The views of a scene show one set of named points, each view turned or mirrored, shifted and resized as a whole, with a little noise and some points left out.
In the rows, 128 means zero.

Scene 1
View 1
<306>: [131 135 113 149 157 131 148 125 162 149 118 111 133 127 132 140  88 105
 183 139 154]
<272>: [128 125 125 159 170 127 149 119 159 134 117 110 129 126 132 127  89 112
 175 134 140]
<324>: [128 171 112 135 189 140 121 127 144 150 115 121 156 122 136 126  95 124
 171 127 106]
<79>: [136 160 143 127 221 136 133 129 146 141 128 116 151 115 120 110  78 147
 145 136 125]
<112>: [ 75 125  89 142 135  95 143 124 137 106 128 130 127 149 142 138  97 117
 110 101 152]
<29>: [101 138 176 176 183 158 175 103 163 135 116 107 104 147 108 127  70 120
 150 115 171]
<100>: [135 161 151 111 228 129 137 130 143 135 144 117 148 112 115 109  68 158
 115 136 141]
<157>: [ 91 102 114 156 135 103 169 117 156 112 131 117 108 142 130 140  81 113
 129 122 187]
<312>: [106 170 122 167 171 154 130 114 149 152  96 117 144 139 142 130 100 107
 187 105  99]
<249>: [125 186 122 116 238 121  99 134 120 120 137 132 182 112 139  84  96 169
 110 108  47]
<67>: [117 112 120 123 181  89 152 131 143 105 150 122 128 123 124 116  73 148
  99 136 168]
<6>: [147 117 127 136 169 124 165 125 167 150 129 104 124 118 120 140  72 113
 175 160 193]
<66>: [126 152 121 159 173 143 135 121 153 148 107 113 142 129 136 129  97 109
 188 125 116]
<117>: [ 70 163 162 184 165 168 162  98 150 137 100 117 111 163 122 135  81 108
 150  87 155]
<269>: [143  90 123 181 164 114 159 120 171 124 116  99 121 121 132 108  89 108
 191 146 132]
<226>: [ 76 103 166 184 153 130 188  98 162 103 120 106  88 159 108 123  69 119
 121 108 190]
<143>: [ 74 112 114 157 138 106 159 113 148 103 128 123 109 153 135 135  89 116
 113 103 167]
<22>: [134 126 119 143 171 121 150 125 156 139 126 115 133 122 130 129  83 119
 165 142 151]
<72>: [119 126  71 134 141  96 134 131 144 128 127 124 148 126 149 138 101 112
 155 130 134]
<148>: [114 163 177 150 228 152 147 114 147 127 124 114 132 133 110 100  75 152
 125 113 123]
<81>: [107 244 171 150 247 202 108 111 130 167  94 127 172 136 128 106  94 142
 171  83  47]
<214>: [117 171 123 115 192 134 133 127 141 144 128 126 147 129 128 135  83 134
 133 125 146]
<228>: [130 155 135 147 212 130 128 126 142 128 124 119 150 120 129 100  90 140
 146 122  92]
View 2
<66>: [144 174 145 125 135 138  95 113 154 150 120 141 149 144 106 110 130 109
 110 130  75]
<269>: [151 183 132 137 160  96 115 110 127 130 119 170 112 178  95 122 133  93
 139 147 106]
<22>: [139 174 133 133 152 128 122 107 131 129 116 151 122 158 109 116 133 126
 131 118  89]
<112>: [137 153  99 137 150 137 162 143 126 117  76 113 121 146 122 168 138 126
 140 131  82]
<81>: [156 174 180 154  75 146  67 138 171 202 140  80 212 133 105  98 120  96
  94 114  41]
<148>: [140 172 165 175 107 116 125 130 125 151 136 101 154 162 107 105 131 130
 139  90  72]
<214>: [129 171 135 135 136 151 125 117 136 140 111 117 144 142 120 118 128 144
 121 100  67]
<117>: [152 150 165 176 115 144 141 162 156 133 110 147 145 135 102 136 172  96
 144 126  67]
<29>: [147 163 172 180 125 125 141 145 140 124 128 155 130 154 101 117 168 113
 153 107  80]
<100>: [124 180 149 152 125 128 125 105 118 147 133 103 145 163 118 100 114 162
 129  77  75]
<312>: [159 169 149 136 124 134  91 132 164 159 116 140 160 143  98 120 139  74
 111 153  71]
<226>: [143 154 153 189 137 115 177 160 122 104 110 153 110 161 103 146 174 115
 173 114  90]
<306>: [140 174 133 127 158 140 116 110 145 127 110 164 124 148 105 120 142 115
 124 133  86]
<6>: [130 176 140 131 166 133 127  97 133 116 124 184 104 155 110 100 147 136
 136 110  92]
<79>: [133 182 145 142 126 124 108 104 128 150 130 111 148 159 112 101 117 139
 125  97  77]
<67>: [122 172 115 149 151 117 156 112 101 118 106 113 113 168 117 132 122 158
 148  97  91]
<228>: [142 180 137 141 124 114 105 113 129 161 123 103 154 165 108 115 112 118
 121 119  79]
View 3
<269>: [128 148 144 133 132 175 150  99 112 140 110  97 130 130 146 127 185 110
 126 120 156]
<100>: [124 132 111 162 158 150 114 143 106 171 119 143 152 113 112 104 110 123
 113  94 138]
<214>: [122 128 132 160 148 148 130 142 127 172 118 145 127 140 125 113 115 133
 119 118 137]
<81>: [150 121 112 112 123 121 128 158 137 127 142 205 199 132 135 116 108 199
 135 122 119]
<79>: [133 138 120 151 145 147 123 141 108 161 116 146 154 120 121 112 125 135
 120 103 141]
<117>: [129  99 127 119 141 179 147  97 160 151 150 138 147 155 160 128 112 130
  98 145 138]
<272>: [130 135 140 141 139 164 146 115 125 153 117 119 130 137 139 121 155 126
 120 122 149]
<67>: [ 91 128 129 173 163 177 113 126 105 167 113 116 119 125 128 110 130  85
 107 103 145]
<312>: [133 128 145 126 124 151 150 132 142 137 124 148 139 147 150 127 149 157
 129 137 137]
<226>: [109  98 126 134 156 206 136  74 137 160 146 105 139 139 158 127 120  83
  81 129 151]
<249>: [ 92 139 121 152 146 133  88 182  92 127 117 192 164 115 123 103 128 151
 136  93 122]
<157>: [ 97 115 146 156 154 193 138 101 136 165 124 102 100 149 151 124 137  84
 100 133 150]
<22>: [129 135 136 152 144 164 141 118 122 163 110 114 124 135 132 121 149 119
 120 117 149]
<324>: [129 140 141 146 135 141 139 148 126 150 114 150 132 139 130 118 142 150
 135 123 136]
<143>: [ 84 111 143 153 152 193 128 111 136 153 131 117 107 153 156 123 131  90
 103 133 139]
<228>: [117 134 128 141 139 151 123 140 106 138 118 151 156 122 133 114 143 138
 128 106 137]
<112>: [ 73 117 152 158 154 185 121 131 136 147 123 130  95 160 153 121 134  95
 109 138 133]
<306>: [139 140 146 147 137 159 156 117 132 163 114 114 114 143 137 124 151 128
 125 129 148]
<66>: [135 138 145 134 129 152 150 124 133 148 118 135 133 142 142 125 154 145
 133 131 141]
<72>: [ 97 140 160 160 141 163 136 141 124 150 105 126  89 153 139 122 160 114
 130 128 139]
<148>: [127 115 106 138 152 162 118 123 114 154 136 152 178 117 130 113 112 129
 104 105 137]
<6>: [153 143 137 159 145 164 159 103 128 186 108  94 114 131 122 118 143 109
 115 115 156]
View 4
<72>: [131 103 159 143 153 134 158 128 169  84 147 163 136 144 106 128 109 127
 156 169  77]
<66>: [120  96 147 151 146 138 140 112 160  93  99 131 121 169 109 130 115 140
 143 148 104]
<157>: [145 113 163 133 141 159 145  87 144 115 148 184 140 134 128 112  96 133
 174 190 104]
<214>: [149  98 148 159 147 129 139 115 155  88 127 155 124 146 141 147 103 145
 114 146 103]
<306>: [128  90 158 148 144 145 144  97 156  91 114 151 116 149 101 135 118 135
 157 160 102]
<324>: [129  97 143 159 152 129 140 129 162  84 110 133 122 164 117 139 114 141
 121 141  94]
<148>: [137 110 127 161 137 143 112 119 128 126 115 131 118 169 167 137  92 140
 105 150 134]
<81>: [127 101 114 174 158 119 120 139 166 105  56  92 133 206 151 137 105 174
  59  97 119]
<272>: [123 100 149 149 142 148 140 107 147 101 117 143 116 160 112 129 111 132
 155 165 107]
<249>: [130 119 116 176 153 112 126 194 157  97 140 120 133 178 157 148  91 129
  76 135  90]
<226>: [143 122 152 131 136 172 124  68 127 146 124 176 143 151 154 100  87 141
 169 189 136]
<269>: [105 101 150 146 135 160 136 113 138 113 123 137 104 164  96 124 117 111
 181 180 109]
<6>: [134  89 160 147 132 155 136  78 130 100 132 161  95 133 111 143 116 118
 175 177 123]
<79>: [137 100 133 166 140 130 125 130 139  97 130 136 105 159 145 154 104 130
 109 149 116]
<67>: [150 114 146 148 138 144 132 125 133 109 173 175 124 130 150 138  90 117
 142 185 108]
<312>: [120 100 145 152 154 137 141 115 169  98  85 127 136 178 108 118 114 155
 133 141  98]
<112>: [148 119 158 134 153 144 151 114 165 107 151 180 163 145 131 107  89 138
 155 180  85]
<22>: [129  97 152 150 140 144 139 106 142  97 130 152 110 148 117 137 112 125
 152 166 108]
<143>: [148 121 158 135 148 153 142  99 152 121 143 181 156 145 138 104  89 140
 162 186 100]
<29>: [139 106 146 144 136 160 122  72 127 131 100 150 122 159 148 121  99 148
 145 165 139]
<228>: [125 108 132 162 146 132 130 149 146 105 122 126 119 173 135 138 102 130
 116 150 105]

In a view up to two points have been moved. Name them for each view, in the order of its rows, or write none.
view 1 | none
view 2 | <66>, <312>
view 3 | none
view 4 | <6>
